A landscape with many valleys, sampled at points; each row gives a point and its height.
A ball rolls from a point to the lowest of its 2 nearest points, and stops where none of them is lower. Distance is the straight distance between rows; heights are no part of it.
Q848: [124  84 118 154 120 157 183 152 192 144 125  52 149 140 146 107 139 181
 151 117 157 122 132 165 139 176  79 131 201 124 184 153  98 161 129 167
 159 102 144 124 108 144 150 157 150  90 136 197  88 138 152  75  79 118
 111 141 143 125 156 106  91 184]  height 3.65
Q797: [179 157 148  97 128 105 118  90  43  98 146 141  83 139 161 126 166 116
 133 114 110 123 113 106  94 101 115 162  70  97 126 104  94  66  96 122
 176 136 173  90 131 128 140 119  85 161 126 109 141  73  69 123 149 101
 120 105 104 142 132 132 160  61]  height 5.15
Q421: [134 135 135 176 151 144 120 112 133 109 147 106 137 147 130  60 126  99
 117 172 159 147 134  64 150 166 105 190 138 109 119  61 126 114 150 106
 146 115 201  83 185  53 101 148 105 135 144 121  45  47 103 143  74  87
 117 117  94  89 154 133 155 108]  height 4.82
Q989: [101 116 121 125  95 115 123 153 155 141  55 167 140 105 128 177 131 126
 134  90  77 116 105 194 111 149 161  69 173 150 161 186 116 162 151 157
 119  90 105 168  78 153 103 122 163 118 107 140 191 204 129 109 108 155
 132 153 140 145 124 127 101 169]  height 8.49
Q871: [181 103 124 139 103  84 128 130 109 117 125  97  89 163 157 220 177 103
 197  70  73  71  84 165  94 102 127 157 134 144 165 109 115 103  81 148
 167 167 111 117  96 144 131 140  88 126 150 145 215 137 145 101 151 103
 176 100 134 183 123 115 134 122]  height 5.16
Q313: [133 146 132 163 125 103 108 130 119 116 113 121 125 147 127  97 135 126
 114 139 133 135 120 117 135 131 140 129 120 118 131 122 109 116 155 136
 156 111 163  98 136 100 110 130 135 161 137 131 115  97  82 128  80 102
 113 131 114 103 125 120 139 126]  height 3.67
Q259: [122 107 139  61 122 188 174 129 138 111 102 110 122 120 136 102 119 183
  97  66 148 161 136 143  97 157 128 146 112 101 135 226 137 131 128 108
 107 104 126 156  93 187 188  96 164 106 139 162 151 195 101  67 168 161
  97 118  91 143 168 115  98 108]  height 6.72
Q724: [139 120 115 129 107 102 118 157 145 163  93 142 157 116 127 190 139 125
 148 105  98 103 114 187 127 138 171  82 193 165 158 163 131 155 153 146
 111  91  77 156  82 128 105 119 135 120 101 127 181 196 132 133 105 154
 131 143 155 144 131 133 118 165]  height 8.41
Q814: [ 73 127 144 159 141 137 114 109 137 115 103 179 130 130 114  46  94  91
  79 200 148 145 132 116 146 123 106 133 103 105 106  86 120 144 150 105
 125 148 166 109 193  86 101 152 142 157 124 105  61  67 119 137 104  91
 128 134 126  78 101 147 157 124]  height 7.16
Q596: [156 115 106 113 149 129 102 135  81 110 228  45 139 115 137 174 130 116
 165 116 179 118 138  95 129 128 109 190 146 130  95  73 168  68  99 125
 134 144 106 109 144 127 140 119  74 102 139 133  79 110 139 134 136 142
 125  93 128 135 142 115 127  92]  height 7.37
Q19: [171  99 116  99 116 107 130 113 133 110 119 104  69 152 149 194 170 117
 179 101  78  73  99 154  87  93 121 129  99 139 150 141 120 108  65 142
 160 182 125 147 104 167 148 127  74 130 144 144 224 144 158  57 192 117
 175 126 122 188 130 125 125 119]  height 4.83
Q951: [103 127 154 158 139 170 130 102 152 110 154 109 131 137 117  48 116 125
  93 162 163 145 158  70 141 160  90 165 121  97 102  90 133 126 144 116
 161 129 180  97 170 102 132 149 130 132 138 117  55  73 138 121  88 101
 105 145  96 110 128 145 131 102]  height 5.33
Q984: [ 89 141 143 135 117 119 126 122 170 117  71 205  91 127 121 157 104  96
 108 156  60 106 113 153 100 109 122  70  80 137 121 140 102 167 108 145
 139 169 148 138 130 153 115 139 135 149 125 106 153 121 166 101 142 115
 144 152 156 156  95 141 126 174]  height 4.16
Q544: [160 150 100 153 117  66  95 150  99 175 139 147 166 112 114 164 131 114
 131 109 129 136 120 127 155 106 201 104 172 168 131 106 139 117 149 111
  80 109  76 135 114  88  92 111 118 130 117 107 161 161 108 190 113 160
 139 110 156 118 130 122 144 126]  height 4.02
Q244: [176 127 153  83 125 170 131 103  91 111 158  64 106 128 158  95 150 194
 107  70 141 156 143  85  97 172 129 158 104 101 141 162 118  69 118 111
 169  88 157 114 105 141 185 112 114 128 136 142 141 122  85  94 146 111
  90 132  75 122 177 112 107  71]  height 4.01
Q714: [127  95 141 120 124 156 175 125 197 120 130  90 104 125 147 122 148 168
 150 113 135 100 136 157 119 143  69 100 139 114 162 168  90 162  84 159
 169 139 156 137 114 180 149 136 116  92 143 177 135 134 187  50 148 123
 121 150 132 163 151 110  94 161]  height 2.22
Q924: [ 96 157 114 151 128  97 123 115 121 143 114 198 155 114  83 106  74  76
  94 182 131 147 141 112 155  92 173 103 140 152 115  71 128 164 128 114
  63 150 118 137 172  70  74 113 147 126 127  87  90 113 149 180 112 134
 151 126 160 103 119 143 145 161]  height 6.71
Q340: [139 134 125 131 127 107 109 130 124 108 135 151  80 157 147 209 132  67
 162 139  76  81 128 141 102  65 116 145  74 139 111  81 134 133  85 130
 128 206 111 118 134 138 151 136  84 129 146 105 180 105 189 132 166 116
 165 102 146 168 100 134 164 130]  height 5.17
Q877: [132 141 116 144 119  96  92 139 141 136 136 125 113 145 128 227 120  72
 172 135  83  85 123 151 117  75 146 133 117 155 134  90 150 131 106 140
 106 175  85 140 124 140 119 126  82 126 133 115 177 120 182 141 156 124
 164 107 156 162 105 123 156 157]  height 5.45
Q501: [172 149 137  97 125 144 102 109  65 118 162  85 114 131 153  96 162 158
 109  80 140 157 132  78  97 156 142 160  94  87 120 131 121  58 127 120
 164  86 148 101 114 131 159 114 126 142 134 135 134 103  58 124 144 114
  89 116  81 121 156 113 127  52]  height 4.50
Q569: [118  93 126 111 139 204 170 142 156 132 108  59 160 150 131  85 132 185
 108  79 184 151 137 163 141 175 115 136 173 107 162 192 124 149 136 132
 123  78 117 141  99 155 181 128 185  98 132 179 123 178 110  91  99 134
  82 127 123 123 152 110  89 125]  height 7.14
Q62: [109 151 143 117 114 112  93 131 107 100  77 224 111 112 121 106 110  94
  99 140  93 138 108 138 126  99 153  73  81 126 117 149 114 143 141 129
 143 125 134 124 119 120 100 122 138 177 119 119 121 124  84 164 134 114
 129 146 143 109 102 144 142 126]  height 2.89
Q58: [122 167 106 101 142 123  70 142  51 132 161 140 135 106 131 109 126 101
 124 137 151 178 135  83 141 109 158 133  95 126  74 112 167  76 152 131
 102 114  95 116 128 106 123 102 134 134 112 106 121 129  69 185 164 155
 117 108 123 120 114 137 156  75]  height 5.38
Q955: [145 110 125 187 111  93 149 140 170 136 111  86 142 152 123 140 137 160
 156 130 117 102 117 155 124 158 117 136 169 143 163 127 101 138 145 151
 156 118 151 105 116 113 100 147 132 131 140 158 120 113 152  92  76 102
 140 154 146 118 126 106 102 191]  height 4.61
Q542: [148 128 133 114 110  96 109 139  94 118 110 137  93 115 150 159 149 138
 138  77  94 141  95 145  88 128 165 110 115 124 139 180 129 106 130 139
 138 116 114 129  81 156 125 115 139 146 128 133 193 169  97 124 150 147
 117 141  99 151 135 125 121  95]  height 3.59
Q51: [157 142 118 156  99  57  93 144  96 135  76 172 135 124 131 152 145  96
 134 117  81 125  92 163 128 116 190  86 146 148 151 135  95 121 144 144
 132 108 136 138  89  93  75 123 137 168 122 120 160 122  58 148  81 118
 137 147 147  92 116 120 152 154]  height 2.82
Q347: [123 133 110 158 124  85 118 127 142 140 152 135 153 125  93 191  87  72
 143 151 130 109 153 129 143  93 162 143 149 162 120  56 151 153 111 111
  58 169  83 128 161 101  87 104 102 102 136  92 121 108 206 170 132 147
 154 107 157 129 152 131 141 177]  height 6.73
Q410: [ 74 118 126 140 115 138 147 131 179 137  99 147 149 116  93 128 109 134
 119 165 121 121 139 145 148 130 125  88 138 136 124 152 137 168 156 147
 118 132 124 144 135 142 124 128 151 108 127 113 108 135 170 107 102 132
 126 144 153 146 110 129 113 179]  height 7.75
Q263: [196 132 113 165 132  97 115 131  69 129 178  48 147 154 157 157 171 151
 181 104 151 121 122 102 137 163 108 209 179 140 148  59 130  72 131 117
 163  81 144  82 121  90 118 137  90 112 147 141 108  87  79 150  79 106
 149 102 102  99 153 103 131  85]  height 7.72
Q557: [ 84 152 116 143 115 157 155 122 147 176  73 170 196 107  90  67 110 121
  69 162 136 165 133  97 185 100 173  77 171 126 113 136 130 150 143 104
  71  94 133 180 142  75  88 110 195 127 126 122 110 148  83 206  60 129
 120 115 136  95 105 133 132 133]  height 7.11
Q121: [ 86 112 131  92 136 173 166 135 197 136 134 105 109 101 142 137 134 144
 150 128 150 106 133 173 148 135  85  88 132 121 144 181 111 179 104 167
 136 144 114 159 118 203 158 128 127  81 128 166 137 160 203  81 171 164
 129 122 142 168 152 111 104 159]  height 3.08
Q128: [115 154 116 110 133 150  85 147  81 139 142 110 156 105 121 113 130 136
 101 105 156 172 127 100 152 128 153 132 116 120  94 165 172  99 163 126
 107  97  84 136 112 118 148  99 159 137 125 135 141 169  73 172 139 162
  94 119 100 125 124 132 130  84]  height 5.85
Q48: [ 91 123 166  75 161 153 158  98 148 116  97 202  78 129 129  84 117 162
  86 148 104 109 132 110  98 140  71 106  44  89 108 168 129 145 118  98
 138 154 173 143 129 178 168 127 118 138  89 101 134 139 118  75 191 121
 136 163  98 115 107 139 108 129]  height 4.59
Q929: [139 123 102 135 131  99  95 138 122 144 188 106 148 106 105 197 105  89
 153 143 150 112 144 126 141  95 151 152 150 167 110  82 172 115 118 117
  70 160  65 135 141 127 100 108  92 106 122 105 116 132 179 175 161 166
 147  86 163 144 139 130 147 149]  height 6.92
Q902: [ 61  99 112 115 125 173 169 126 187 145 131 129 176 105  87 120  95 136
 126 181 159 130 146 138 181 125 137  94 175 137 127 142 170 182 146 146
  88 124 108 171 147 150 135 128 155  82 122 111  90 152 180 138 122 163
 124 121 155 156 132 131 113 174]  height 7.74
Q175: [156 148 140  68 147 116 115  98  53 108 136 181  66 124 153 119 141 120
 123 137 100 126 115 119  87  86 113 126  47  99 101 120 121  80 105 108
 152 156 147 114 132 147 144 116  90 168 110  95 149 109  83 128 203 121
 137 123 104 139 121 147 155  62]  height 4.65
Q330: [ 66 148 153 122 129 141 114 106 161 126  70 236 117 116 111 145  91 102
  99 170  87 110 130 143 115 102 118  66  65 134 112 127 119 176 131 131
 110 163 132 138 138 154 125 149 151 133 112  93 118 124 173 127 158 137
 135 152 170 137  73 146 121 171]  height 3.68
Q808: [143 129 158  91 151 136 149  96 124 104 165 139  90 137 131 103 138 165
 118 135 131 117 149  94  94 125  73 132  56  99 102 126 132  98  93 108
 160 156 169 112 148 162 172 140  88 137 115 100 127 108 154  81 177 112
 125 148 102 131 130 135 122  91]  height 4.90
Q977: [121 123 136  59 127 188 141 141 110 117 118 132 124  94 137 127 121 154
 102  76 132 156 134 144 115 132 142 132 105 116 120 221 154 144 149 119
  96 116  84 164  94 194 171  93 172 104 118 161 146 211 123 113 181 184
 102 117 111 162 157 124 106 104]  height 6.49
Q344: [100 151 113 138 138  99 105 113 123 136 133 193 136 127  92 148  68  65
 109 187 129 128 148 129 138  88 161 123 121 160 111  51 141 161 120 119
  58 168 100 123 175  83  91 113 120 117 120  72 107 104 179 176 147 146
 148 124 161 112 119 151 151 164]  height 6.53
Q778: [ 96 133 168  74 144 162 128 103 102 106  94 231  88 110 136  53  96 139
  72 140 112 132 123 105 121 116 106 107  36  82  96 170 112 132 134  91
 134 142 167 143 128 153 154 122 143 163  96 113 121 141  80 128 202 136
 123 138 101  98 101 158 124 110]  height 4.13
Q200: [ 97 143 166 107 123 134 113 112 110 113  85 234  94 112 128  85 103 119
  85 149 100 135 113 122 121 103 129  80  53 106 100 145 110 151 139 113
 139 141 149 123 128 132 126 138 139 162 108 107 118 126  96 147 171 120
 126 138 128 113  95 154 129 117]  height 3.56
Q995: [119 124 145 155 136 124 143 118 159 103 157 124 109 156 124 163 114 115
 153 148 129 100 150 133 116 125  79 158 102 118 116  82 121 144  96 135
 148 174 162 102 162 132 133 150 105 121 156 124  96  66 206  92 127  98
 144 145 136 135 112 130 130 152]  height 4.03
Q329: [153 133 130 143 111  91 120 116 143 106  87 172  72 163 154 198 137  73
 150 139  51  89 114 153  88  66 120 122  70 128 133  85 103 150  82 149
 140 204 150 120 133 131 136 140  91 149 139 121 186  99 167 110 152 104
 164 127 140 162  98 135 163 158]  height 4.86
Q210: [166 104  96 138 119  82 151 171 146 181 121  99 175 110 141 169 146 169
 157  89 135 125 126 171 163 161 167 107 216 160 150 149 126 147 148 137
 107  86  73 140  97 106 112 127 138 117 122 146 167 186 126 141  79 129
 143 123 157 126 147 134 115 159]  height 8.31
Q75: [ 57 116 120 120 145 159 138 120 159 122 178 146 163 112  83 111  87 104
 114 189 175 146 151 105 159 137 109 133 139 129  93  93 170 150 138 111
  82 163  99 133 179 119 129 130 131 105 123  84  69 119 185 134 140 152
 126 133 141 137 123 152 136 147]  height 6.07
Q11: [ 76 127 121 103 116 164 122 131 160 136  60 188 150 106 109 163 108 116
 129 119  90 117 113 176 130 115 163  70 144 144 142 200 144 185 176 144
  95  85 102 185  96 163 132 107 172  90 107 134 161 202 130 131 135 182
 111 139 147 168 110 142 102 163]  height 8.59
Q838: [118 106 133 177 139 120 150 122 168 109 149  80 134 156 106 171 112 123
 159 158 134  87 141 135 122 135  80 168 143 130 140  67 125 158 104 139
 130 164 161 100 162 121 100 137 106 113 173 134  76  66 202 100 101  89
 155 142 128 128 138 114 124 193]  height 3.42
Q642: [ 82 157 141  77 144 158  88 126 120 132 146 182 132  93 109 131  86  98
 127 159 136 142 150 105 132 103 129 115  97 158  75 127 182 134 161 126
  91 146  66 139 147 169 142 120 136 121  90  98 108 157 167 181 202 195
 136 134 153 156  94 160 135 118]  height 1.84
Q449: [157 131 119 125 107  95 105 152  83 127 116 109 118 120 160 148 150 148
 139  61 108 149  97 157  97 158 174 122 151 119 142 165 119  98 149 132
 145  92 101 130  70 135 121 127 158 149 127 138 198 158  57 129 110 139
 117 137  95 113 140 126 123  88]  height 2.99
Q518: [136 157 130  83 146 127  77 129  85 122 145 162  86 106 131 171 127  99
 140 133  92 119 126 117  92  82 132 120  55 147  85 136 145 104 118 129
 113 175  82 131 129 168 144 127  96 143 108 101 163 138 160 153 220 161
 136 125 140 169  97 146 147  78]  height 3.58
Q911: [165 115 118 152 113  71 104 144 127 138 133  98 123 152 137 238 139 105
 192 109  96  80 105 163 113  99 137 150 149 154 149 102 142 122 100 143
 127 151  95 126 107 133 114 128  82 125 148 136 178 118 164 125 130 109
 163 108 154 149 110 109 147 156]  height 5.47
Q198: [ 86 139 121 161 140 119 120 117 118 123 125 188 149 128  92  56  80  81
  90 209 154 150 139 105 164 112 146 127 133 120 109  58 130 151 130  93
  82 152 144 117 200  41  70 125 143 145 119  94  63  78 131 168 107 100
 145 128 130  86 114 155 163 138]  height 6.93
Q272: [ 49 143 146 103 145 157 119 110 152 128 113 213 120 105 106 121  89 105
  99 177 129 127 138 119 140 113 113  89  84 138  94 121 151 166 157 121
  97 146 110 141 144 158 145 141 157 108 104  89 105 138 161 152 160 159
 133 144 151 136  83 150 125 139]  height 3.00
Q794: [175 104  95 146 138 135 161 153 145 161 154  34 174 145 149  94 145 193
 136  81 173 155 148 139 164 196 131 164 225 134 156 140 124 119 137 129
 143  53 107 125 105  85 138 141 159 126 132 165 121 168  80 131  56 114
 124 125 126  89 155 127  99 123]  height 8.10
Q190: [139 134 131 138 105  92 109 125 145 114  84 193  75 154 139 201 125  74
 139 128  42  97  99 161  80  89 143  77  82 138 140 121 101 154  97 157
 140 181 142 140 117 144 109 139 110 158 135 120 193 119 144 114 144 115
 150 151 158 158  95 128 143 162]  height 4.56
Q843: [176  96  86 133 143 114 158 178 130 176 146  54 165 127 156 130 140 187
 158  87 169 142 134 168 166 182 138 138 226 137 155 145 126 136 135 145
 130  78  80 124  95 105 130 137 150 112 131 165 133 180 110 126  77 124
 133 119 144 113 165 134 110 145]  height 8.21
Q364: [162 166 137 104 128 112  86 104  35 113 159 127 105 117 163  93 167 120
 125 107 146 161 136  87 117 121 131 164  75  92 110  94 120  55 128 134
 166 101 155  84 144 113 135 113 108 155 128 120 118  79  47 149 141  98
  96  98  93 114 133 125 154  45]  height 5.05
Q90: [ 68 155 107 138 124 143 149 114 153 162 108 183 178 107  79  81  85  99
  85 182 148 159 142  86 180  94 168  83 166 136 117 101 147 172 145 110
  59 128 114 157 163  84  95 112 177 107 123  90  89 144 143 192  94 153
 139 125 149 116 109 147 129 151]  height 6.91
Q638: [142 116 133  97 128 114 143 121 151 111 124 141  72 142 133 162 152 131
 148 117  92  99 123 136  97 111 108 113  77 126 133 165 125 136  78 133
 155 167 137 144 127 172 145 129  86 139 139 123 190 139 168  61 191 119
 150 148 126 174 127 133 112 123]  height 4.51
Q891: [ 94 135 117 155 118 177 179 135 157 182  52 121 200 144  93  64 124 153
  84 143 139 155 137 115 182 131 149 100 184 112 132 179 128 152 153 107
  86  83 137 187 130  92 117 124 205 125 119 141 137 161  67 172  33 126
  96 130 115 103 111 110 120 130]  height 7.31
Q339: [109 122 156  75 155 158 158 108 151 109 139 163  89 112 124  97 133 162
  95 132 134 124 147 107 102 134  74 108  54 101  99 165 131 128 111 112
 137 150 139 135 135 180 178 123 109 122 105 106 133 144 149  82 200 132
 129 154 108 141 128 137 109 111]  height 4.88
Q528: [136 123 144 105 127 109 131 129 128 114 138 142  85 125 141 160 146 141
 137 102 102 118 115 135  94 123 126 100  97 115 137 168 126 127 110 138
 147 142 127 137 107 166 136 112 113 138 135 122 180 154 132  92 165 139
 119 144 115 167 131 126 116 115]  height 4.14
Q950: [129 139 125  66 132 169 118 138  86 114 141 112 128  92 140 123 129 154
 100  88 137 167 135 112 110 129 154 138  86 114  99 195 164 105 151 120
 100 114  85 151 103 169 171  93 158 126 119 139 143 188 101 137 186 177
 100 116 101 148 141 130 117  84]  height 6.24
Q481: [ 79 130 128 162 104 150 160 130 181 139  59 143 152 126  99 103 115 145
 107 155  96 123 127 142 136 130 133  79 160 129 142 170 116 164 163 147
 123 114 147 144 123 128 122 139 170 120 120 131 117 133 129 106  65 120
 114 142 141 131 111 123 108 178]  height 7.62
Q422: [188 133 127 161 134 127 117 138  99 133 162  46 146 157 155 110 162 166
 151  87 154 146 133  90 143 193 123 196 176 131 154  96 120  76 146 118
 179  58 148  89 117  90 130 142 114 131 137 154 118 103  67 137  72 104
 122 117  97  91 153 107 120  86]  height 7.85
Q151: [175 154 105 153 117  43  79 144  68 154 101 161 146 119 120 176 148  93
 136 110  90 123 103 150 143 108 212 101 157 165 145 100 104 104 137 126
 103 110 113 123 102  85  78 116 109 154 126 111 165 124  59 183 103 125
 151 121 156 101 117 125 164 141]  height 3.43
Q168: [163 137 115 179 126  73 113 145 100 151 136 108 153 138 129 122 152 133
 143 123 135 142 116 116 155 136 164 143 169 137 137 103 118 101 151 126
 139  98 145 113 125  74  94 116 131 151 136 130 133 108  70 153  72 114
 138 125 120  86 133 113 148 126]  height 2.88
Q806: [142 165  92 154 125  82 103 148  99 175 159 147 177 101 113 116 141 104
 118 120 150 173 124  95 176 108 205 113 181 160 111  96 148 103 139 109
  68 112  85 129 126  64  77 111 144 121 127 117 142 141 104 212 116 163
 128  88 135 100 123 133 151  99]  height 4.43
Q453: [104 127 110 165 103 156 170 136 155 163  42 133 182 135  99  88 134 152
  98 134 101 133 121 145 155 136 148  84 188 127 152 179 108 157 179 132
 111  85 137 166 108  99 112 137 197 129 118 139 145 161  84 130  37 128
 109 148 129 105 119 116 107 163]  height 7.46
Q689: [131 159  91 118 133 107  78 145  68 161 165 145 170 103 110  85 130  87
 119 153 166 191 133  67 175 107 179 129 135 130  81  86 171  80 137 115
  65 104 103 126 144  65  90  89 138 135 114 108 108 128  68 214 147 159
 124  91 133  99 131 141 171  82]  height 4.92
Q294: [ 67  95 109 124 132 201 180 126 182 134 130 101 197 124  88  84 109 156
 108 173 185 153 151 123 183 144 122 123 184 119 118 152 167 169 140 125
  87 113 119 169 148 140 152 128 175  92 132 122  78 145 145 143  92 152
 106 128 135 142 139 134 110 143]  height 7.59
Q866: [ 91  90 117 130 135 212 182 131 175 136 138  50 180 137 108  66 123 169
 108 135 197 148 144 135 169 165 100 141 193 122 143 163 150 150 130 135
 119  87 136 161 129 138 165 132 179  99 138 155  95 154 122 124  74 140
  88 123 130 128 139 115 102 125]  height 7.38
Q401: [177 118 151 171 120 117 154 117 133 101 158  74 103 166 142 145 156 151
 168 108 122 105 122 114 106 149  85 188 132 130 161  94  99 117 119 132
 197 114 187  85 121 127 128 155  90 126 158 162 106  80 151  92  98  94
 131 139 120 120 145  96 113 127]  height 1.24
Q626: [169 119 145 195 126 113 151 121 150  93 139  63 129 186 132 169 134 139
 167 146 117  91 125 127 103 144  69 194 148 153 168  58 107 136 121 126
 163 138 197  82 152 103 103 159 100 124 172 161  71  65 181 103  76  74
 150 138 111 109 142  99 114 183]  height 2.53
Q54: [ 63 116 135 137 143 175 141 116 164 109 179 121 152 126  98  68 105 123
 105 176 184 148 150  86 154 156  98 159 139 104  92  92 156 135 141 114
 123 143 145 111 183  99 139 141 134 120 140  95  52  91 145 126 103 119
 114 138 112 120 121 146 131 116]  height 5.70
Q411: [131 140 133 135 100  83  90 135  98 103  65 202 121 112 125 115 128  84
 109 120  75 132  91 155 122 108 179  67 111 132 138 162 106 136 145 139
 148 102 146 139  92 109  86 120 150 183 125 129 151 133  52 159 107 115
 122 154 129 108 103 131 149 135]  height 1.97
Q747: [ 67 136 131 119 147 126 112 116 138 125 172 175 140 126  90 133  73  84
 119 194 163 137 150 111 137 119 121 144 117 142  98  66 166 145 132 112
  64 181  95 124 178 120 124 132 118 119 122  68  84 106 188 160 160 152
 142 128 148 123 116 154 144 145]  height 6.30
Q61: [181  85 154 122 106 152 181 119 173 119 122  58  98 150 162  99 154 193
 134  73 118 126 135 139  90 185  91 137 157 112 198 175  77 133 110 140
 184  89 168 123  92 155 159 150 119 113 136 183 139 134 129  60 120 101
 107 154 105 117 175 100  91 145]  height 3.52
Q147: [157 111 116 159 129 143 128 144 129 148 139  47 170 154 133  83 149 170
 121  99 169 155 131 104 157 192 131 163 187 121 141 129 125 102 143 120
 150  61 134 115 125  84 142 126 151 136 135 150 120 137  74 137  66 109
 103 127 108  87 141 114 110 107]  height 7.99
Q383: [156  84 135 141 117 144 180 133 185 133 143  61 108 139 159 114 147 187
 159  93 133 110 131 160 114 167  66 128 161 120 195 158  72 145 100 160
 186 116 166 123  98 159 149 157 118  99 145 204 118 132 163  53 110 110
 125 151 127 132 161 104  86 168]  height 2.98
Q375: [134 139 161 156 122 105 132 108 127  89  87 184  85 142 139  87 125 120
  97 161  98 123 108 129  98 108 109 126  58 101 118 120  78 128 130 123
 180 157 191 102 154 119 104 156 113 181 123 119 106  73 107 126 129  75
 119 142 125 103 115 141 159 128]  height 7.58
Q120: [136 126 117  86 152 148 111 131 125 134 189  79  97  92 153 163 149 109
 171 110 147 104 136 130 110 105 102 138 101 137 112 142 149 107  86 148
 126 172  76 153 129 204 157 125  93 108 119 157 131 151 199  98 211 160
 141 106 146 182 145 118 129 112]  height 4.31
Q71: [145 150 139  80 146 106  95 114  70 107 129 193  65 132 143 156 126  95
 126 134  89 119 112 133  84  69 119 116  41 127  94 114 121 100  96 115
 122 190 117 120 131 163 150 132  85 159 117  84 167 121 129 147 213 144
 146 132 132 154  94 155 157  71]  height 4.15
Q693: [171 125 123 146 135 103 113 126  73 111 192  59 138 148 142 179 152 136
 181 108 159 109 133 113 131 140 104 190 154 139 134  64 144  78 118 118
 150 118 134  90 136 105 127 127  81 116 149 133 107  88 123 140 101 125
 139  97 117 123 142 105 129  99]  height 7.57
Q927: [190 100 144 108 123 154 152 121 120 121 149  40 117 147 171  99 154 202
 129  54 147 147 138 122  98 193 120 158 159 107 178 168 103 101 116 133
 185  81 149 107  88 143 176 139 126 119 137 172 134 135 101  86 113 108
  97 135  96 110 177 103  94  99]  height 3.36
Q212: [106 137 158 163 128 125 120 110 133  92  81 188 113 129 127  46 103 104
  68 194 128 129 111 137 132 116 102 134  70 101 112  94  90 137 148 104
 162 148 190  94 189  98  98 162 134 178 118 120  70  48 120 131 117  67
 125 139 122  75 100 139 164 129]  height 7.36
Q959: [120 125 124  95 147 148 123 132 161 146 151  86  90  98 159 170 148 117
 175 111 143 100 122 172 135 118 103 105 130 144 143 166 130 146  89 154
 137 167  84 163 111 201 142 123 100 104 123 171 165 157 208  91 197 165
 143 115 146 183 151 114 112 143]  height 3.76
Q243: [154 110  91 134 140 104  98 138  99 131 215  62 156 123 131 204 131  95
 186 127 173  95 129 120 135 104 117 194 171 165 115  63 173  85  88 107
  92 166  77 113 144 126 110 113  70  90 138 122  90 121 171 161 155 151
 152  63 141 135 159 126 139 134]  height 7.13
Q960: [118 155 132  83 143 129  83 137  90 129 165 150 107  90 125 164 103  88
 142 133 121 133 135 108 112  99 138 120  79 153  84 137 176 108 146 130
  97 151  64 138 131 172 134 118 120 126 101 112 128 156 159 169 203 179
 134 126 145 159 106 143 142  98]  height 2.86
Q941: [142  90 118 169 102 137 178 161 186 151 106  67 155 142 134 103 147 185
 136 115 121 123 127 167 125 175 107 136 205 139 173 160  94 147 156 154
 163  90 150 120 103 119 121 153 163 119 138 175 115 135 133  84  51 104
 120 149 144 113 137 115  94 188]  height 4.17
Q251: [177 136 106 151 123  73 103 159  88 155 134  98 149 129 145 141 163 152
 149  90 130 135 108 135 141 150 167 136 173 134 135 140 127  94 154 131
 138  79 106 116  90  83 109 128 132 144 124 129 170 135  52 139  88 124
 133 123 111  98 132 117 137 107]  height 2.12
Q805: [116 130 164 132 146 127 148 110 150 109 159 150  90 142 121 138 126 127
 127 149 134 102 150 116 105 126  72 145  72 111 110 102 112 130  92 126
 150 189 163 115 162 156 154 158  95 132 132 104 116  87 201  86 158 101
 140 142 129 138 108 141 131 120]  height 4.46
Q99: [111 114 144  88 131 213 171 122 144 117 102  81 140 140 128  74 132 189
  87  70 175 151 147 133 127 165 117 148 127 101 134 210 126 146 128 111
 129  90 127 151 109 160 190 110 183 101 139 172 127 176 100  92 129 136
  78 112  95 134 158 113  86 100]  height 6.94
Q102: [152 140 135 184 139 114 120 115 121 113 126 103 130 156 138  76 140 117
 127 153 143 133 124  96 141 142 126 172 124 115 133  84 107 110 157 129
 167 103 200  80 158  75  98 139 113 151 136 131  79  54  82 131  70  86
 120 126  99  86 143 122 160 114]  height 4.33

Where does a ball stop that starts at each point below?
Q175 | Q642
Q347 | Q251
Q259 | Q411
Q902 | Q411
Q805 | Q401
Q190 | Q642
Q689 | Q411
Q210 | Q251
Q891 | Q251
Q911 | Q251
Q48 | Q411

Two balls start at each pair of points below. Name the first point that both come to, or write none.
Q481, Q814 | Q924
Q797, Q329 | Q642
Q724, Q410 | Q344
